Each row is a point on a landscape with many valleys, with its height.
From any point a ball rolls to the lowest of the 2 points nearest to it. It stops when none of these is lower. Distance is the straight distance between rows; heights are no part of it.
(584) (h 51.1): [ 21  11  21   6   1 -11   6 -13 -12  11  -8   8  -4   2  -5 -17   8  18
   9   9  -9 -11]
(186) (h 37.2): [-10 -15   7  18 -11   2  10   3  -2  20   0  19  13  -5  11   8 -11  -6
  -5   4  -6  -5]
(878) (h 42.0): [  1  -2  -8   0  16  -1  -2  -7   6 -10  -8  -7 -11  10  -5   4 -10  14
   1  -8   0   4]
(514) (h 42.5): [  7  11  -5  -2   4 -14  -5  -2   7 -15   9 -10  -7   2  -6   4  -2  -2
  -8   2 -13   5]
(936) (h 71.9): [ -9   2 -15   3  -6  16  -7  15   3  -5  -1   5  -1 -10   2   0   2 -32
   7  -9  23  -5]
(431) (h 34.4): [ -5  -6   2 -10  17  -2  -1 -19  -5   7  -2   1   1  11  -1  -2 -20  31
   8 -13  -2  -4]
(922) (h 54.8): [ -1 -12  17   4   4 -12   9  -9  -7   2 -26  -1   7   2  -3  -7  -5  24
  -9  15 -21   9]
(600) (h 54.9): [ -1  12   5 -12  -2   7   7  -4   0  12   6 -11  -7   2   1  -5  16   1
  10   3   9  -9]
(13) (h 73.6): [ -5   1 -19  -1   8  16 -13   8   6 -12  -5   4  -8   0  -1  -3 -13 -19
  11 -19  23   1]
(354) (h 60.3): [  4  10  -9   0   3   7  -5 -14  -5 -14   3  -2  -3   1   5   8  13  11
   4   4  14 -22]
(499) (h 32.0): [ -7   0 -16  -3  -8  -2 -28   6  -1 -16  -1  -9 -11 -14   4  10  -6   4
  -7   5 -11  -4]
(547) (h 33.6): [  7  -5  -2 -14  -4  -1  -5   5  16 -14   5   3  -1  13  -2 -10   6  -8
  -4   3  15  23]
(802) (h 65.8): [  2  -5   5  12   6  -2  24  -3  18  -9  -3   8   5  12   4  12   2 -10
 -10  10   8  -2]
(123) (h 70.0): [ -3   1 -22  12  -8   8 -11  12  -5 -14   6   8  11 -19   3   8   2 -29
   6 -14  18 -17]
(170) (h 56.7): [  7  13 -17   5   5  14  -2  -4  -9 -17  -3  -4  -3  -2  -1  -1  19  -7
  12  -8  25 -19]
(441) (h 70.1): [  6  19   1   6  22   2  20   0  -5  -4   8  -7   0  -5  -9   8   0 -10
   4 -17  -7 -10]
(61) (h 25.2): [ -7  -9 -11  -3 -17  -9   7   7  -2  17   5 -13  -4  12   1 -14  11   2
   5   2   4  15]
(959) (h 52.3): [ 10   6  14  -8  -3   8  -6  11   5 -12   9   9   6 -13   1   1   7 -13
  -8   2  -2   4]
(112) (h 49.1): [  2  -1  20  -3  -4   8  -5  12   0  -1  10  18  19 -22   7   8  -3 -16
 -10   3 -11  -2]
(949) (h 57.1): [ 14  16   4   2  -7  -9  -3  -9  -8  -4  16   6   5  -4  -1   0   9   1
   0   5  -4 -13]
(237) (h 45.2): [  5   5   4  11 -11   4  -5   9  -8  -3  11  14  18 -26   8  14   2 -16
  -5   1  -9 -18]
(751) (h 61.9): [-11  14 -17  -4   9   6  -3  -7   6 -12  15  -3   7  -3   2  18  -4 -18
   6 -11  18 -21]
(102) (h 39.1): [-11  -3 -17  -1 -20   2 -18   7   2   4  19   7  10 -12   9   7  -4 -22
   2  -4  14  -8]
(872) (h 16.9): [  6  -7   1  -1  10  13  21   8   5  11  -6   4  -3  13  -1 -16  11  -8
  17 -14  26   4]
(646) (h 47.3): [  5 -13  -1   5   1   8   9  17 -13  -1   2   9  11   0  -1 -13   4  -4
   2 -16   7  18]
(1050) (h 54.6): [  4   7   6  -1 -10  -9  -6  -3 -20   0  11   8  13 -11   6  -2  -1  10
  -3   2 -15  -6]
(489) (h 33.4): [-12 -16  -8  15  -7   3   2   4   6   8   3  16   8  -2  10  13 -15 -14
  -3  -1   6  -6]
(60) (h 38.2): [ -7   4  -3  -8  18   9  -2 -13   3   7  -4  -5 -12   8  -1   3 -11  15
  11 -12   8 -11]
(505) (h 67.5): [  4   6   8  10  10   4  29   6   8  -2   6   3   8   1  -2   8   6 -21
  -3  -3   2  -3]
(377) (h 37.7): [ 10   2   6 -20   0   0 -15   5  10 -16   1  -6  -6   5  -5  -8   6   2
  -8   5  -3  23]
(38) (h 22.1): [  7   5  -4   0  -1  -6 -29  -9  -6 -14  -7  -1 -13  -9  -3   2  -7  17
  -4   5 -14  -6]
(707) (h 52.8): [  3   3 -13   9   0  11  -2   9  -9  -7  -9  -6 -12  -4  -1  -5  12  -3
   6  -4   8  -4]
(545) (h 52.6): [ -2   7   1 -15   4  -3 -23  -3   9  -6  -7 -14 -17   0  -8   2 -10   8
  -4   4 -12  11]
(264) (h 23.3): [ -1   1   6  -1  11   9  27   0  -6  18   3  -1   6   5   2  -5   9   1
  13 -13  12  -8]
(344) (h 40.7): [ 13 -16  -2  10   2 -21  10  -3  16   1 -17  -7  -6  23 -13 -15   4  12
   1   7   0  21]
(210) (h 23.0): [  1  -5  -2  -1  -5  12   9   7   6   5   1   8   2   9   4 -10  14 -14
   9  -1  29   3]
(913) (h 68.8): [  3   5   8   6  24   6  20   3   7  -5   1   1   2   1  -6  10 -11 -10
  -3 -13  -5   0]
(607) (h 27.8): [  0  -6  12   6   9   1  17  -8   1  24  -2  10   2  10   1  -7  -5   9
  12  -6   9 -12]
(931) (h 56.8): [ -4 -19  11  12   1   5  10   4 -12  -1 -26   4   5  -2   5   1  -3  18
  -9   7 -13   4]
(677) (h 74.9): [ -8  -1 -16   3  16   8  -7   8  12  -3 -11  -6 -16   7  -7   2 -24 -15
   9 -19   6   8]
(694) (h 36.3): [-4 -9 15  6 -6 -3 10 -8 -7 10 -3 14 14  1 11  5 -5 12 -6 13 -7 -8]
(616) (h 50.3): [-11   7   9 -20 -11   0  -4  -4   4  15  16  -5   1  -1   5   1   1   0
  -4   9  -5   2]
(187) (h 24.8): [-17 -10   7 -18   9   7  -7  -4  12  -1   7   6   7  -1   7  14 -19   4
 -10  -2  -5   7]
(605) (h 28.6): [  4  -5   3 -16   2  16   1   5  13 -10   1   8   4  12   5 -10  13  -9
   2   0  30  13]
(704) (h 27.6): [-21 -10 -16   7   1  10  14   3   4  14   4   4   5   6   8   7  -7 -16
   5 -12  19  -6]
(184) (h 43.9): [  5  -2  21 -21  -4   5   0   1   0   8  -9  -5  -3   7  -1 -17  13  13
   0  12  -2  17]
(454) (h 59.9): [  8  18   0  -7  -6   4  -1  -5   1 -14  17   1  10  -5   1   7  21 -12
  -1   8  13 -12]
(51) (h 49.7): [  1  -1  -8  -4  -1  -3 -26   3  20 -10  -5  -3 -16  -1  -6   3 -15 -10
  -4   2  -1  10]
(624) (h 35.5): [  5   0   8  12 -14  -8   4   4   5  10  -4   2  -6   1  -3  -3   6  -9
  -3  15  -7   2]
(71) (h 56.9): [-11 -11  -9   1   2  -8  -3   3 -13   6 -22 -22  -9  -2  -8  -8  -9  19
  -1  -2 -23  16]
(290) (h 25.7): [-11   2  -4 -16  -8  -6 -14   4  -1 -11   6 -13  -1  -9   6   8   1   6
 -14   9 -17   6]
(559) (h 55.3): [ 13   1   2   0 -12   4 -17  10  -9 -13  13  17  15 -17   4  -2   9 -10
  -3  -2   6  -1]
(554) (h 52.2): [  9  -4   0   1  -2   5 -14   4 -12 -21   1  11   9 -11   6   1   4  10
  -7  -1   0  -3]
(151) (h 43.8): [-11   0  -4  -9 -18   4 -20  -1  14   6  12   8  -2  -3   9   8  -1 -16
  -2  12  15  -8]
(385) (h 33.9): [ -4   3 -16   3 -20  -5  -3  -1 -10  12  22   4  13  -2   6   1   5  -9
   6  -4   9  -7]
(317) (h 71.3): [ -3   9 -10  10   6  -9  12   6  -9   3   9 -10  -3  -6  -7   2  -5  -8
   2 -15 -13   0]
(476) (h 67.7): [ -1   1 -16   7  -6  10  -6   0 -12 -11  12  10  20 -12   6  11   8 -10
   4 -11  19 -19]
(855) (h 60.9): [  7   0   7  12  11  -3 -10  -3   8  -6 -29  -9 -19  -4 -12   6 -12   8
  -8   8 -19   3]
(786) (h 62.8): [  8  14   6   2   2  10   1  -8   7 -11  -2   4  -3  -1   3   9  14  -7
   0  12  17 -20]
(449) (h 43.1): [ 16 -15  11   6  -1 -18  24   0   2  10  -8   1   6  18  -6 -20  11  12
   3   3  -1  17]
(97) (h 62.7): [ 15   7   8  16  16  -3  -1  -1   4 -14 -15   2 -10  -6 -10   8 -10   2
  -6   1 -17  -4]
(953) (h 57.0): [  1  24   3 -14  11   9  -1 -14   7   4  11  -7  -9   2  -3   3   5  -5
  10  -3  12 -18]
(307) (h 52.7): [-13   5  11 -14  -8  11   7   5  -4  20  -1 -12  -5  -4   4  -4  11  -3
   1   7  -5   2]
(334) (h 52.9): [  9  -1  18   1   0 -17   8 -15 -18   7 -13   0   7   4  -3 -17  -2  27
   3   9 -20  -2]
(652) (h 49.8): [ -3  -5  -8   2  -1  13   1  19 -14  -1  -6  -7  -5  -6  -2  -9   6  -5
   1 -14   0  14]
(989) (h 55.0): [ -2   4  -8  -6   7 -10  -4   2  -1   1  -7 -22 -13   4 -12  -6  -5   9
   0  -5 -17  19]
(687) (h 26.1): [  4   0  -5  15  -7  -6  13  -3 -14  13   0  -1   0   5   2  -7  10   8
   8   1   1  -9]
(258) (h 20.2): [ -8 -15 -11   8 -17  -8  10   2 -12  28  -1   0   3   9   4 -12   2   9
  10  -2   4   5]
(423) (h 47.5): [-17   2   0 -14  -5   9   1  -1  17  14   8  -5  -7   7   6   5   3 -14
   0   9  12  -1]
(360) (h 46.5): [  6   9 -14   5   4  -7 -18  -2  12 -18   3   0 -13  -1  -5   7 -10 -11
  -1  -2   1  -5]
(920) (h 30.5): [-15 -11   6 -16  15  -2  -4 -11   4   2  -4  -2   6   7   1   5 -24  23
  -6  -6 -11  10]
(560) (h 45.7): [  1  -8   1  -8  10   6  -5  -1  -9 -14 -11  -3  -1   3   2  -3  -2  25
  -6  -2  -5  10]
(848) (h 61.1): [ -3 -17 -14  16  -7   1   5  11  -3 -19  -3   7  10  -1  11  11   2  -4
 -11   1   7   3]
(908) (h 48.8): [ 11 -12   6   6   6   1  -2   3  -3 -20 -11  10   4   2   1  -1  -1  13
 -11   1  -2  10]
(492) (h 59.4): [-13  14  -7  -6   1   0   2 -13  11   8  20  -3   2   4   2  14  -4 -13
   5  -2  14 -19]
(283) (h 48.7): [ 12  14  18  -4  -8  -2   3   1 -14   8   0  -1  -1  -8  -3 -13  16   7
   2  10 -13  -1]
(324) (h 41.1): [  0  -4   8 -19  -6  -5  -8   4  12   5  -6 -13  -9   8  -8 -13   4   3
  -5  10  -7  29]
(330) (h 37.8): [  5 -10   4   4  -6 -21  -6  -8   8  16 -15  -6  -7  12 -16 -18  -2  14
   3  10  -8  16]
(79) (h 21.1): [ -6  16   3  -8   7   5 -13  -1   4  -1   5  -6 -10 -14  -2  13 -11  -7
  -1  -3 -12 -11]
(328) (h 34.1): [  5   9  19 -10  -6 -16  -4  -8   6  -5   0  -6  -1  -3  -5   4   1   7
 -14  22 -25   5]
(871) (h 58.9): [  0 -11  -4  10  10  -5 -10  -1   3   4 -35 -16 -16   3 -16  -5 -13  15
  -1   1 -15  17]
(111) (h 28.2): [ -7  -7 -21  13 -15   2  16   6 -10   7  10   0  15   5  10   3  13  -7
   7  -4  19  -7]
(883) (h 30.4): [  3   1 -10   8 -15 -10   8  12  -6   3   4 -11  -3   2  -3 -10  15  -7
  -1   6  -8  13]
(32) (h 63.7): [ -3  -6  -8   9  -9   3  15   3   7 -12  -1   3   6   7  13  12  14  -6
  -8  13  14  -5]
(531) (h 21.8): [-13 -14 -17   7   0  10   9   7 -14   9   8   6  12   2   7  -1  -2  -1
   8 -18  16  -2]
(376) (h 46.3): [  8   6  20 -17  -5   3   0  -4 -17  10 -10  -5  -4   0   1 -22  17  23
   5  12  -7   2]
(816) (h 31.8): [ 0  0 -1  3  0 -7  4 -7  7 18 11  5 -4 11 -4 -6 -6 -5 10 -7  9 -2]
(720) (h 16.8): [-18  -4   6 -15  -2  -1  -8   1  12   0   3  -8  -1  -7   4  14 -11  -3
 -15   9 -17   7]
(394) (h 52.1): [  2   2  22  -6  -4  -7  -9   3  -8   7   9  14  11 -17  -1  -2 -14  -3
  -7   2 -23   3]
(939) (h 31.9): [ -7  -3   1   4  -1  -2  21  -5  -6   5   3  -2   9   6  10   8   8  11
  -3   7  -2 -10]
(543) (h 38.4): [ 12   7   8 -11   2 -15 -12 -14   8 -17   2  -4  -3   6  -6   1   0  17
 -10  15 -12   6]
(176) (h 72.3): [ -8  -2   2   0  16  -6  12   0  -3  14   3  -5  -2   3  -8  -2 -17   3
   2 -16 -16   9]
(1063) (h 28.3): [  1  12  17  -7  -2  -5 -15  -8  11   6   4   1  -9 -10  -3   7 -10  -5
  -6  12 -17  -6]
(31) (h 58.8): [ -4 -20  -1  19   1   2  15  14 -10  -6 -12   6  10  -3   7   5  -3   3
 -10  -3  -9   8]
(153) (h 35.1): [  3  -4   2  -7   1  -9   0  -7   8  15  -3  -5 -10  15  -8 -14  -3  10
   8  -2   1  11]
(516) (h 64.8): [-13   3 -24  -3  -2  10 -15  -5  -4 -10   7  -1   1  -4   9  11  -1  -4
   8  -9  22 -19]
(799) (h 9.3): [  1  17  -6  -7  12   3 -18 -13  -7  -7   4  -5 -11  -8  -2   7  -8  14
   3  -6  -6 -16]
(971) (h 45.1): [ 11 -13   9   0   9  -2  23   7  -3   7   1   8   9  13  -2 -19   5   6
   6 -14   6  19]
(23) (h 40.3): [  4   6  -1  17 -13  -2  -5   9  -3   3   2   5  -2 -14   2   7   3 -15
  -1   6  -7 -11]
(622) (h 64.5): [ 19   3   5  26   7 -16   7 -10   7  -5  -5  11  -5   7 -10   2  -7   2
  -2   3  -7  -8]

Two balls start at each pair of points below. Name the first point that both come to, or write -.
(908) / (959) -> -
(317) / (646) -> (872)
(971) / (184) -> (872)

Write out the way that a ball takes from each point below.
(871) -> (71) (989) (545) (51) (360) (514) (543) (328) (1063) (79) (799)
(31) -> (931) (922) (334) (584) (283) (376) (184) (324) (377) (547) (605) (210) (872)
(559) -> (554) (908) (560) (878) (60) (431) (920) (187) (720)
